A landscape with many valleys, sampled at points; each row gives a point and its height.
From any point a ball takes the steepest step (drop divided by distance) to one of its 2 nearest points. It stops when none of these is lower. Distance is the straight distance between rows; heights are no part of it.
z_74: [125 140 117  93 147 130 130  98 104 144 153 132 142 127 128 141 153 139
  91 158 103 117 149  65 160  96 140]  h=251
z_111: [160 116 171  85 116 132 176 112 153 132 159 123 127 136 124 151 142 123
  98 137 120 141 151  61 143  87 150]  h=453
z_128: [127 144  81 132 192 133 118 165 105 118  60 116 108 161 140 148 113 100
 105 116 145 113  85 115 124 159 132]  h=293
z_616: [132 111  93 112  63 155 132 110 145 131 114 157 108 131  93 124 140 152
 152 152  85 130  94  74 157 119  65]  h=547
z_689: [198 138 122 139 145 115 127  87 144 146 135  95 182 112 122 126 101 126
 107 140 174 152 127 120 157 198 118]  h=395
z_363: [ 75  83 133 104 103 148 134 121 133 125 133 131 108 138 127 124 144 148
 157 142 112 107 149 194 111 101 136]  h=98
z_98: [186 126  90 127 161 148 120 185 150 125 124 110 170 112 121  92 126 130
 137 142 138 123 156  78 147 199 137]  h=348
z_479: [108 182 108 160 133 119 127 158 140 102 163 152 120 168 135  75 124 119
 133  79 129  84 181 180 113 162 131]  h=361
z_534: [ 44  87 162 130 109  90  98 156 134 154  77 133  93 137 124 154 140 103
 151 205  78 159  75 106 112  68  99]  h=193
z_116: [130  89 155 122 134 107  95  76 124 129 111 131 146 121 130 171 136 174
 146 105  99 125 108 178  94  99 125]  h=135
z_540: [132 107 191  95 135 112 145  98 158 145 137  99 144 127 121 169 148 127
 130 156 132 135 169  97 135  90 173]  h=458
z_555: [158  98  99 130  66 155 146 140 136 118 129 127 134 131 113  78 119 179
 180 144 116 111 133 150 146 175  85]  h=583
z_640: [158 117 142 111 132 137 139 160 159 137  87 101 115 162 114 151 151 105
 122 153 132 107  97  34 119 153 172]  h=295
z_637: [ 65  85 140 122 129 103  93 144 150 147  79 130 122 147 124 171 153 139
 150 164  90 138  87 131 118  80 117]  h=181
z_801: [116 112 150 135 137 121 121 120 144 127 132 128 122 126 128 151 135 130
 138 118 137  88 192 181 124 117 157]  h=468
z_650: [152  98  82 123 116 172 138 173 135  98 100 110 119 139 143  90 116 115
 184 161 135 104 116  72 132 161  94]  h=264
z_766: [103 223 154 117 186  81 158  66 107 101 160  90 154 139 119 128 143 129
  99 145 139 152 129 108 120 123 191]  h=404
z_283: [152 173 163 149 175  99 129  90 152 121 132 130 135 128 117 157 147  96
 118  57 172 162 131 162  99 130 168]  h=415
z_898: [133 190 171 132 166 122  90  94 120 111 181 175 153  86 177 168 160 101
  55  69 146 163 165 176  89 114 133]  h=606
z_44: [117 158 169 101 148  96 139  93 134 159 164 110 141 137 117 169 142 123
  92 167  93 120 120  51 160 105 153]  h=236
z_272: [154 186 174 140 157  94 140  42  85 115 164 141 157 102 153 157 109 112
  64  89 147 143  74 133  96 131 160]  h=570
z_775: [202  84 134 102  69 157 163 127 156 138 138 128 147 116 119 131 164 159
 124 145 115 119 146  65 140 126 119]  h=445
z_58: [112 186 155 126 191  93 115  89 127 139 150  98 160 139 127 140 166 101
 107 133 139 158 145 119 124 115 208]  h=387
z_205: [ 93 148  74 125 149 164 154 191 107 117 113 146  94 173 107  98 124 121
 127 121 136 108 126 138 127 160 150]  h=188
z_392: [141 100 118 133  90 143 125 116 134  96 120 137 129 149 121 127 122 187
 174 106 119 107 143 179 137 113  96]  h=230
z_409: [109 194  75 152 165 152 111 203 141  82 157 144 117 166 133  77 127 139
 137  85 140 114 154 167 122 161 137]  h=347
z_101: [ 85 140 217 102 160  58 118  79 113 168 136 111 125  91 133 157 121 135
 122 181  81 134 100 101 137  79 176]  h=104
z_228: [133 161  89 161  89 161 143 135 118 124 161 154 133 126 141 121  92 109
  94  81 152 122 125 201 121 185  88]  h=231
z_151: [111 101  96  98 113 157 145 158 125  95  64  84  84 139 142 114 122 139
 157 169 155 112  71  71 120 141  87]  h=91
z_95: [194 158 122 195 109 134 124 162 152 118 152 121 166 112 155  94  90 117
  90  70 166 112 182 167 137 204 100]  h=360
z_832: [101 128 192 122 154  57  99 111 142 180 109 106 137 138 113 164 128 124
 125 177  80 127  88 113 126  80 181]  h=123
z_708: [ 98 104 142 160 110 110 113 145 135 183 106  98 132 129 143 121 145  55
 121 169 113 161 152 112 126  53 135]  h=102
z_563: [190 152 135 121 147 125 144 126 152 104 150 106 155 131 132 115 134 143
 115  87 168  87 174 162 121 173 165]  h=345
z_312: [100  98 184 130  93 100 108 125 145 173 135 139 106 159 151 149 170 127
  98 176  69 120  94  70 154  58  94]  h=209
z_714: [195 111 119 115 116 140 144 105 123 126 126 106 165 109 113 123 126 174
 131 118 128 102 140 105 144 156 135]  h=428
z_983: [ 33 104 130 125 122 133 125 139 119 118  62 118  72 141 123 138 114 119
 181 165 122 155  80 143 116  85 127]  h=85
z_912: [ 88  90 127 137 109 150 124 166 121 157 119 108 107 175 131 111 149  61
 136 147 105 159 158 100 112  68 132]  h=95
z_450: [ 70  85 157 138  77 120 114 170 144 162  89 115 113 109 150 139 150  97
 157 209 113 184 123 144  91  41  96]  h=108
z_553: [120 125 126 142  79 161 166 206 154  78 130 110 103 145 142  58  96 146
 191 123 127  85 112 121 113 174 123]  h=151
z_488: [115 197 168 103 187  77 148  65  99 139 148 105 149 135  86 137 124 129
 104 123 109 145  94 109 127 113 194]  h=420
z_458: [ 53  87 128 147 116 118 103 158 133 134  69 121  98 129 117 124 123  93
 189 162 124 160 115 181 106  83 137]  h=100
z_206: [122 111 164 110 191  93 122  57  76 114 121 146 141  80 152 160 106 139
 104 103 128 115 120 150 127 108 168]  h=246
z_71: [157 159  79 176 124 155  94 168 123 133 136 145 142 107 147 136  97  90
  59  90 168 176 130 135 106 178  79]  h=275
z_875: [116 160  99  97 166 130 130 128 104 122 158 147 157 137 108 131 146 153
  91 126 108 128 173  99 160 109 154]  h=265
z_756: [137 175  67 152 120 162 103 146 113 125 156 163 140 107 142 136 111 118
  53  92 160 155 134 189 114 165  81]  h=253
z_401: [ 98 172 156 144 185  80  56 104  95 141 163 180 142  80 181 151 147  94
  77  92 131 171 149 173  89 109 140]  h=618
z_346: [ 92  94 178 163  94 113 108 114  99 157 108 109 156  59 117 110 136 156
 165 138 103 151 161 166  98  35 146]  h=142
z_806: [167 141 128 146 155  97  95 109 162 159 127 107 152 143 120 187 101 128
 123 142 125 104  66  99 159 158 107]  h=508
z_910: [115 162 110 141 182 114  98 123 141 107 152 168 136 121 157 160 137 114
 103  97 151 118 171 197 130 129 109]  h=493
z_372: [ 68  97 135 142  68 143 137 161 144 101 112 123 106 167 105 108 133 155
 186 116 111 142 153 154 116  99 126]  h=205
z_143: [129 162 142 119 165 124 127 112 124 130 165 102 153 151 116 111 174 107
 117 120 134 148 194 105 131 111 195]  h=377
z_365: [ 73 105 111 100 100 169 169 157 122 101  93 107  63 160 166 127 138 102
 152 168 131 141 111  94 123 103 108]  h=61
z_967: [121 172  73 139 122 148 158 180 126 102 171 152 135 140 122  59  96 154
 151 124 144 102 157 153 144 191 123]  h=302
z_890: [135 154 175 153 176  93 134  56 109 133 129  99 145 101 111 120 133 122
 142  89 147 153 148 157 109 100 208]  h=434
z_873: [ 81  87 145 119  47 173 161 151 153  95 141 152  88 170 122 100 140 160
 180 138 114 151 137 131 116 102 108]  h=196
z_749: [154 155 101 124 166 114 104 135 133 125 136 153 157  92 124 195 112 118
  51  96 173 138 131 161 111 159 119]  h=153
z_152: [ 94 205 198 114 181  51 133  70 114 156 170 123 140 129 113 160 104 130
 101 144 112 126  68 131 135 128 171]  h=437
z_246: [177 121 108 143  89 145 149 183 143 117 140 138 141 107 123  47  84 149
 179 128 108  94 143 142 151 203  92]  h=597
z_611: [ 61  77 147 136  88 126 133 162 110 166  79 131  87 131 144 127 125  77
 145 172 121 161 141 132 118  51 103]  h=118
z_813: [112 153 164 130 168  72 102 103 126 163 133 103 145 152 114 155 141  99
 126 139  91 136  99 101 144 102 179]  h=139
z_666: [135  91  90 134  72 158 131 140 140 117  74 124 115 109 110  83 101 159
 176 152 150 154  91 124 153 203  68]  h=177
z_859: [186  87 105 122 127 159 113 177 145 130  85  96 127  82 127  86 123 109
 154 159 113 131  87  32 133 178  92]  h=344
z_676: [ 58 123 116 111 124 170 161 159 122  96 113  89  73 166 144  90 128  89
 185 134 156 127 130 116 127 124 127]  h=76
z_971: [129 138 165 134 178  68  80  87 151 143 145 127 127 129 147 190 119 107
 136 107 120 114  70 140 118 126 124]  h=478
z_567: [145 135 161 122 143  72  96  75 152 152 132 129 139 121 120 187 121 156
 130 133 104 110  54 119 144 133 118]  h=494
z_354: [146 118 161  99 142 105 143  65 121 135 113 121 150 104  93 172 135 178
 125 116 104 111 118 101 130 100 168]  h=145
z_384: [180 184 142 131 148  92 140  45 102 135 159 123 172  93 132 152  81 126
  63 106 142 145  76 109 126 155 122]  h=558
z_893: [175 169  75 131 161 139  95 160 138 103 151 130 172 125 123 118 129 155
  98 111 162 147 158 135 153 162 128]  h=326
z_576: [118 107  76 116 138 166 143 189 118 125 111 132 109 178  94 117 142 102
 145 127 118 108 125  86 122 141 142]  h=200
z_211: [115 103 198  94 119 100 131  72 109 133 121 105 127 103 102 155 133 163
 131 129  92 136 123  88 130  64 171]  h=134
z_250: [ 90 184 181 127 216  46  79  92 104 146 145 127 144  86 137 137 138 118
  90 151 123 182 141 142 122 113 187]  h=643
z_294: [ 76  95 132 157 114 120 105 133 129 135  96 122 119 134 113 121 137 113
 182 113 115 139 130 201 110  81 147]  h=117
z_421: [ 88 113 108 137 167 132 118 169 121 104  79 129  81 149 110 145 117 112
 154 106 137 112 135 129 118 104 122]  h=218
z_94: [164 102 109 155  99 137 122 152 163  81 121 113 124 148 134 115 101 164
 172  86 143  89 136 163 123 149 105]  h=208
z_958: [ 61 126 126 108 101 146 135  77 110 125 153 146 105 138 123 116 128 142
 196 145 117 142 101 185 139 129 123]  h=281
z_242: [158 216 157 139 128 127 122  80 110  89 190 135 155  60 171 170 126 133
  27  93 174 178 129 140 114 129 126]  h=589
z_939: [170 177 177 133 158  96 134  43 125 109 156 114 142 125 116 133 134 106
 133  59 161 151 144 149 119 120 171]  h=425
z_302: [164 153 158 165 160 120 118 119 146 123 130 137 121 134 138 170 140  77
  85  50 177 134 146 159  82 144 147]  h=406
z_337: [144  57 132 103  79 167 158 167 166 109 110 154  97 160 137 138 143 137
 111 131 121 135 138  81 126  89  79]  h=140
z_504: [143 106  97 124 113 150 135  87  92 135 124 160 133 106 117 141 101 161
 116 111 134 107 114 192 136 149  85]  h=189
z_187: [167 204 165 141 164 122 153  52  75  80 166 141 154  62 159 159  99 126
  43  96 173 172 110 125 107 129 142]  h=580
z_18: [179 170 131 153 129 113 129  96 144 159 150 104 180  97 126 153  85  84
  47 130 195 195 110 107 119 195 105]  h=311
z_665: [145 114 129 113  19 167 180 146 144  96 145 141 132 134 134  75 135 199
 159 152  97 109 131 120 143 158  84]  h=573
z_770: [ 71  93 160 120 104  98  92 142 133 185 113 141 102 135 142 147 161 115
 110 200  56 148  90  93 127  54 101]  h=202
z_587: [146 108  93 103 115 140 139  98  92 133 117 160 119 101  85 134 106 178
 127 100 113 101 122 143 155 132 111]  h=175
z_975: [163 184 119 103 161 127 140 123 123 114 159 121 171 122 103 134 142 157
  92 120 148 138 165 105 144 148 176]  h=284
z_672: [170 120  84 148 148 169 125 180 127  89 101  97 124 114 154  62 110 119
 174 140 153  98 116 109 118 196 106]  h=290
z_82: [188 118 136 114 126 104 129  62 146 137 117 101 173  95 118 153 117 159
 120 144 150 117 104 122 147 161 131]  h=414
z_702: [175 124  74 136 138 123 106 114 122 139 122 126 148 134 130 140 106 119
 136 136 142 119 110 134 153 179  78]  h=240
z_820: [177  98 116 103  40 166 174 134 111 113 147 163 108 106 122  76 144 161
 134 141 103 118 143  73 154 123  73]  h=561
z_377: [ 86 140 142 146 165 111 122 110  71 147 121 116 143  86 122 109 136 129
 112 109 113 126 188 163 134  75 182]  h=374
z_345: [100 100 122 106  95 187 176 220 136  98 107 133  68 135 119  80 105 132
 152 135 144  88 124  97 123 139 110]  h=160
z_67: [123 107 120 108 193 105  94 113 115 156 131 163 133 122 142 188 132 101
 112 120 123 127 117 179 106 137 129]  h=71
z_917: [116 163 178 130 203  68  86  75  82 135 154 149 140  77 170 141 132 107
  94 102 131 162 145 160 109 113 167]  h=631
z_241: [ 78 108 115  85 103 161 172 143 108  95  82  73  65 159 166 107 128 136
 159 161 156 126  89  60 105 109  93]  h=74
z_656: [150  85 165 117  74 143 140 118 126 131 123 129 132 148 116 130 172 177
 124 114  84 151 139  88 100  68 131]  h=176
z_65: [110 138  89 113 126 176 173 214 120 108 103 138  91 140 113  93 113 127
 148 131 144  92 117 116 121 193 127]  h=174
z_878: [123 143  94 140  80 132 172 141 149  99 165 150 120 142 120  92  82 161
 164 111 125  81 144 184 153 153  96]  h=248
z_872: [166 186  98 145 166 105  98 104 118 149 153 149 182 100 122 166 108 129
  47 109 136 153 102 111 148 167 108]  h=305
z_282: [111  69 140 115  89 154 166 180 142 142  91 123  63 180 163  95 152  93
 129 128 121 175 100  79  93  92  86]  h=126
z_636: [114 191 192 132 183  50  83  89 135 166 163 136 131 133 136 186 104 101
  99 125 110 131  62 138 129 145 148]  h=457
z_261: [141  60 152 104  80 166 175 186 154 135 130 159  69 183 160  98 140 125
 124 117 122 157 131  95 110 104  77]  h=132
z_445: [ 83 215 177 124 201  53  94 118 120 162 141 134 161 121 113 155 142  99
  85 149 113 183 100 136 130 120 191]  h=654
z_35: [154  84 129 116  93 138 127 131 164 132 141 114 126 172 148 140 158 131
 133 166 114 121 119  59 135 106 104]  h=226
z_436: [125 149  88 149 191 123  88 148 109 117  89 122 114 157 161 166 136  78
  87 110 149 130  97 151  99 157 130]  h=277
z_854: [147 110 111 155 100 147 152 175 162  77 107 111  96 152 148  81  89 152
 187 106 155  71 107 159 111 190  91]  h=179
z_176: [ 77 138 122 127  97 125 172 136 156 108 157 151 102 166 110 106  74 154
 171 116 133  94 121 197 145 160 133]  h=227
z_955: [117 125 134 131 179  90  94 117 130 155 104  99 127 171 119 167 145  95
 122 129 107 110 101 120 122 132 169]  h=155
z_292: [196 148 161 122 123 131 161 132 146 110 162  96 156 126 115 102 124 150
 156  95 143  84 172 124 124 158 174]  h=358
z_647: [ 67 135  96 133 145 140 121 100 110 126 146 136 115 160 131 126 141  93
 166 134 126 132 109 175 136 125 138]  h=303
z_743: [ 58  94 141 116  79 144 157 123 105 161 130 145 107 112 123 104 138 136
 147 170  99 123 169 182 121  78 139]  h=89
z_420: [120 128 153 146 185 108  99 114 131 129 131 153 135 110 141 142 142 106
 132 108 148 119 182 202 124 110 149]  h=477
z_303: [122 105  92 112  61 174 161 158 155  92  86 123  92 123 106  97 121 164
 173 158 147 135  64 106 127 172  90]  h=141
z_155: [135 159  65 120 170 152 109 166 130 112 144 138 143 130 109 116 132 136
 121 135 145 127 164 109 146 156 121]  h=301
z_165: [152 212 165 126 161  78 141  59 114 162 172 115 158 121 129 169 100 101
  71 129 148 128  61 141 127 161 130]  h=542
z_480: [146 104 133 136  59 187 153 207 155  94 114 130  97 111 123  76 109 153
 196 143 115 114 104 102 113 168  98]  h=124
z_203: [130 111 144 114 105 115 117 134 159 158 140 117 117 172 142 166 162 120
 100 169  85 115  92  40 145  98 101]  h=216
z_977: [164 127 105 131 136 104 106  85 134 144 120 135 147 107 101 156 108 153
 133 152 108  99 115  76 180 135  93]  h=523
z_937: [ 80  93 141 136  86 117 111 147 119 181 113 121 137  76 126 107 137 109
 163 199 111 163 154 174 108  49 114]  h=93
z_285: [121 100 101  87  51 183 183 135 131 131 142 158  86 133 134  99 147 125
 151 166 119 137 107  89 154 148  91]  h=229
z_81: [138 116 107 126 117  91  87  88 155 146 108 151 134 120 107 170 121 167
 131 153 101 111  60 114 164 126  84]  h=509
z_254: [ 79 157 109 157 130 137 123 165 125 126 140 129 123 153 122  79 153 104
 148 118 128 106 210 170 130 112 150]  h=338
z_864: [135 114  83 120 127 141 126 115 141 125 124 145 125 140  94 140 116 134
 150 146 102 114  99  80 157 121  87]  h=537
z_613: [161 135 123 122 170 100 102  58 110 125 148 120 153 118 129 155 120 132
 127  97 121 106 112 118 143 121 139]  h=137
z_323: [178 118  94 144 160 151 115 193 138 123 100  92 141  85 138  79 113 103
 158 157 145 110 112  67 127 193 118]  h=319
z_418: [ 99 167 118 175 175 100  98 125  88 136 125 121 152 115 128  95 161 127
 118  98 116 137 192 192 122  93 176]  h=366
z_213: [ 95 163  89 143 177 126  83 136 109 119 122 161 106 142 171 151 146  81
  94 111 151 146 114 189  97 151 118]  h=255
z_370: [166 159 120 165 163 136  97 131 151 114 130 118 146 136 152 161 125  69
 101  68 184 131 110 132 105 170 124]  h=396
z_229: [114  75 128 114 135 127 102 104 138 131 109 124 132 135 141 153 137 145
 151 143 116 105 120 197 119 116 121]  h=116
z_604: [196 171 110 169 134 144 108 147 153  99 148 131 161 121 154 127 117  94
  88  68 197 133 152 145 123 189 119]  h=379
z_586: [168 120 106 133 174 138 122 167 141 117  94  98 129 140 139 132 139 118
 127 118 168 100 125 113 117 180 140]  h=316
z_978: [153 103 103  98  74 141 142 109 101 127 139 158 115 117 110 124 148 156
 127 136  85 110 132  64 171 100  91]  h=554
z_920: [140 122 111 119 161 103 101  68 111 145 137 146 151 118 141 171 128 120
 103 108 121 110 109 168 125 135 106]  h=105
z_529: [ 99 231 171 130 180  46 105  82 120 143 154 142 153 134 134 155 149 105
  58 116 127 209  90 162  93 128 170]  h=664
z_556: [196  80 163  87  89 140 168 124 153 149 133 141 116 138 127 135 148 122
  93 137 121 145 140  40 134 115 116]  h=449
z_334: [101 153 105 171 155 115  97 133 113 149 106 130 112 145 120  98 157  87
 135  80 122 129 159 204 107 110 154]  h=355
z_107: [ 78  73 149 125  79 141 142 140 118 162 106 144 109 134 107 133 148 135
 133 141  80 165 137 110 117  41 108]  h=159
z_685: [134 217 150 114 183  80 125  95 115 133 149 139 159 116 128 171 139 123
  61  92 151 179  97 144 109 139 171]  h=674
z_627: [ 77  96 136 129 107 123 122 125  75 168 127 132 128  72 129  95 123 117
 148 181 105 138 178 174 122  58 141]  h=80
z_600: [106  81 152 155  91 144 126 169 162 105 103 121 107 160 117 125 132 132
 164 113 119 119 159 122 112  82 130]  h=213
z_629: [ 69 124 107 137 141 162 129 177 122 130 105 111  83 174 137 112 132  66
 154 150 123 133 148 114 125  93 138]  h=88
z_566: [ 87  82 163 131  89  94 112 115 107 163 104 122 138  89 121 133 145 149
 144 150  79 167 143 130 108  34 125]  h=152
z_804: [138  85 159 106 135 130 147 127 159 132 122 129 127 132 106 173 142 140
 130 138 131  99 183 124 139  97 153]  h=462
z_502: [181  99 117 143 139 137 128 148 154 112 129 102 142 144 128 122 144 133
 139  94 162  90 152 141 116 180 158]  h=331
z_167: [157 152 166 116 144 128 148 110 134 109 176  91 159 138 125 114 150 136
 142 107 146 113 194 106 131 124 184]  h=369
z_118: [ 96 110 105 113  96 169 167 140 125  81  72  99  72 134 134 123 111 163
 175 150 172 131  57 114 123 158 106]  h=115
z_134: [154 102 116 121 121 137 121  90 102 111 147 117 137 138 121 112 144 152
 156 104 104 102 160 117 130 103 149]  h=184
z_765: [ 88 153  72 114 174 143 110 157 108 116 106 165 118 141 144 152 130 119
  94 141 147 136 103 198 120 162 121]  h=228
z_642: [128 132  81 136 128 157 138 114 109 137 150 158 128 135 139 117 106 135
 113 110 137 104 117 208 114 169 107]  h=211
z_126: [ 80  79 141 136  85 144 151 165 130 162  66 115  68 169 157 118 127  87
 127 159 114 193 114 102 100  59  82]  h=121
z_821: [172 183  80 143 166 121  82 126 130 124 154 134 181 108 133 149 126 149
  63 107 164 178 134 131 147 154 111]  h=330
z_535: [101 115 113  94  40 185 172 123 141 106 147 148 101 131 120  96 124 149
 175 162 134 131 111 125 167 162 119]  h=243
z_644: [115 151  99 153 169 138 106 141 128 119 138 129 120 162 125  89 158 112
 129  77 127 110 172 168 113 129 157]  h=346
z_558: [213  98 146 111  81 147 140 115 149 128 134 102 163 100 108 106 135 163
 160 145 130 121 148  71 146 151 125]  h=438
z_719: [113 157 117 112 200 101  92 145 115 135 123 175 142 112 141 193 124 110
  65 120 145 138 103 171 106 144 129]  h=114
z_578: [182 152 107 173 137 130  96 126 137 144 140 124 160 103 140 166  92  85
  49  95 177 177 123 116 119 176 102]  h=292
z_841: [ 90 169  74 138 150 161 140 160 107 122 114 151 116 175 135 113 132 121
 100 108 157 121 113 199 124 181 136]  h=204
z_601: [115  96 150 163 123 102 101 118 102 153 110 104 138 107 110 112 142 129
 164  98 101 129 163 179 115  63 160]  h=129
z_763: [ 71 134 122 132 114 154 149 123 105 137 164 136 116 154 122  74 149 105
 160 129 111 123 185 167 136 108 148]  h=332
z_739: [145 120 145 133 163 117 109  51  91 116 142 108 147 124 146 130 140 153
 139 107 117 116 140 120 132  87 166]  h=163
z_120: [149 173 149 110 138 111 153 140 145 166 160 117 139 153 116 144 141 104
  77 179 109 116 106  21 161 143 144]  h=250
z_459: [ 80  97 113 124  86 168 155 133 112 140 143 118 106 171 125  88 143 111
 174 159 109 145 151 138 128 104 144]  h=327
z_942: [152 193 133 121 133 129  83 111 109 111 180 166 163  76 174 186 142 118
  34  84 158 164 143 167 102 135 104]  h=598
z_984: [ 74 111 118 135  85 144 166 154 150 105 142 135  89 160  97  85 103 150
 185 106 121 109 121 165 121 128 143]  h=215
z_833: [133 132 101 155  78 148 163 165 155 115 136 131 118 122 127  57  60 145
 187 125 136 117 103 152 154 213  98]  h=612
z_132: [158  93  68 142 110 148 116 133 144 130  84 115 128 118 120 119 101 139
 148 156 152 111  98 133 147 192  83]  h=212
z_106: [160 144  85 160 156 107 100 112 118 164 130 138 164 121 125 148  95 116
  78 137 144 148 106 128 154 187  72]  h=271
z_93: [149 160 106 125 184 127 112 119 134 121 147 135 167 138 124 157 151 141
  84 101 159 118 162 146 143 155 154]  h=304
z_341: [158 172 146 131 164  80 119  90 149 169 141 104 159 125 121 182  97 118
  85 147 162 129  62 109 140 187 120]  h=524
z_845: [133  77 145 120  55 156 152 143 139  92 128 146 135 158 129 104 169 185
 145 116  92 129 156 107 105  78 108]  h=183
z_265: [118 136 187 110 108  92 120 125 169 172 159 104 125 170 118 164 151 113
 107 172  98 111  93  51 164 102 146]  h=225
z_189: [112  93 129 119 135 110 104 138 141 140  79 117 111 159 107 165 158 125
 140 147 105 106  81 114 112 105 150]  h=169
z_565: [144 102 129  90 131 108 133  82 105 139 102 154 127 110  90 138 142 177
 124 111  90  98 118 118 134 105 138]  h=158
z_264: [ 86  91 170 135  30 176 177 154 145 120 148 155 106 158 142  92 150 186
 140 120 106 135 160 135 106  77  90]  h=190
z_590: [185  84 124 138  57 167 139 201 160 106 101 139 134  92 104  71 118 151
 183 145 104 129 118  95 121 153  79]  h=150
z_678: [157 126  92 143 155 126 108 137 134 127 112 159 130 115 119 178  96 109
  93  88 151 116 119 152 128 160 108]  h=182
z_467: [105 144  86 102 143 162 141 140 109 115 157 154 125 143 115 121 139 130
 127 140 115 110 174 115 156 112 119]  h=279
z_84: [101 127 205 113 164  83 155  66  88 141 118 109 132  76 119 139 110 148
 111 154 102 150 115  97 136  52 200]  h=122
z_33: [124 113 136 137  60 143 146 126 130  81 145 123 132 160 137  94 143 207
 172 112 102  83 155 155 127 113 125]  h=214
z_419: [143 107 145  97   4 176 181 136 130  99 139 159 110 125 137  79 156 196
 135 138 100 146 132  99 136 114  69]  h=566
z_812: [ 91 130 122 177 131 141 115 174 122 159 110 116 121 124 129 102 148  47
 135 156 132 147 194 141 137  52 139]  h=111
z_848: [121 135  84 126 125 161 149 163 139  89 150 146 106 150 114  93  92 125
 172 109 144  88 135 153 138 166 111]  h=274
z_284: [110  86 159 114 180  76  87  71  65 132 130 154 122  70 162 134  97 143
 138 108 100 124 128 173 109 103 137]  h=221
z_149: [109 103 171 132 168  59  72  90  87 165 116 131 148  65 128 123 117 123
 145 134  95 135 131 162 117  82 154]  h=191
z_887: [129  92 138 112 106 137 123 110 119 145 114 124 122 131  92 147 144 150
 152 128  77 137 134  92 131  54 122]  h=167
z_207: [ 99 139 153 158 150  96 102 109  55 172 101 108 153  38 128  95 135 116
 124 140 112 143 160 158 123  71 185]  h=381
z_175: [125 120  96 131  82 169 175 149 144 120 111 126 100 133 109  80  70 140
 164 134 173 106  80 154 139 202 116]  h=623
z_925: [191 133 107 139 151 138 116 129 139 135 129 110 186 107 121 102 109 141
 118 144 160 136 172 115 168 205 129]  h=373
z_446: [181 149 149 136 162 118 148  61  93 114 148 134 166  69 154 165  94 140
  58  99 168 123 138 151 133 153 135]  h=278
z_130: [ 39  96 145 122  95 157 161 156 133 113  95  96  48 152 151 132 115 114
 179 152 141 170 106 106 115  79 120]  h=72
z_603: [137 115 137 142 104 124 130 110 113 104 141 112 134 146 135  97 142 169
 157  85 105  66 170 161 124 105 154]  h=197
z_908: [186 121 144 107 122 130 152 177 155 158 122 118 123 119 115 124 139  88
 118 170 119 135  95  16 131 158 139]  h=283
z_962: [200 124 123 151 130 126 112 118 148 119 133 124 164 116 155 146 109 128
 116 101 177 103 169 174 145 172 108]  h=313
z_339: [149 144 164 124 183 104 149  58  95  98 137 126 136  80 149 149 101 152
  81  88 158 120 133 147 131 131 177]  h=262
z_410: [119 102 109 101 124 159 140 158 120 147 137 143 105 165 119 116 156 106
 129 141  97 124 140  73 122 107 121]  h=210
z_503: [173  90  94 125 107 154 121 148 156 116 115 108 136 137 142 134 136 135
 166 165 127 110 129  77 145 151  94]  h=244
z_3: [128 166  76 137 138 151 128 222 144  80 161 151 124 139 131  72 121 139
 127 120 127  96 167 118 139 163 117]  h=328
z_807: [114 107 124 131 132 145 132 188 154 100 108 122  89 143  98 121 111 111
 159 107 132 103 166 102 123  96 127]  h=219
z_894: [151  95 108  91  85 175 167 136 134 143 152 159  96 150 135  92 155 106
 114 136  90 138 137  73 132 129 104]  h=217
z_26: [ 62 123 120  83  87 164 160  96 142 119 156 161 103 139 120 135 130 151
 190 173 135 139 101 152 172 143 122]  h=263
z_381: [156 103 123 113 149 150 133 174 143 106  91  83 112 149 123 129 148 115
 142 127 155  95 127  71 119 134 156]  h=306
z_14: [185 132 136 154 120 130 116  89 116 124 150 138 163  86 162 173 101 115
  76  98 154 118 146 180 128 159  99]  h=294
z_275: [133  80 121 106  84 165 168 180 160 100 113 133  93 143 128 107 128 139
 143 145 133  92 147 110 131 123 101]  h=149
z_711: [133 127 112 131 175 123 121 153 138 128 101 139 114 135 107 168 121 120
 116 105 149 117 131 151 126 128 143]  h=203
z_782: [204 116 112 172 113 128 121 160 161 112 121 104 156 124 147  96  83 131
 130 105 175 101 153 167 145 209 104]  h=337
z_997: [176 140 125 116 132 118 133 146 156 162 132 107 144 117  95 129 134 123
 108 171 128 122 112  24 168 170 123]  h=268
z_331: [ 91 114  87 119 115 152 130 134 118 115 129 135 103 172 127 111 138 121
 181 137 124 126 125 144 130 128 120]  h=317
z_779: [ 89 102 144 128 137  81  90 112 110 172 105 137 137  92 102 143 126 129
 162 147  72 153 119 137 120  57 136]  h=166

Where does a ball stop that starts at each point below?
z_409: z_365
z_578: z_101
z_446: z_365
z_377: z_627
z_213: z_627
z_807: z_365
z_821: z_365
z_535: z_627

Call two points neighbours if one is among the 2 nearest of the other. Go from one point of each pair to the other, from neighbour to neighbour, staying as low as possible. Name the highest point that can't be avoided.
z_627 and z_67: z_116
z_67 and z_365: z_807
z_67 and z_203: z_586
z_627 and z_480: z_392
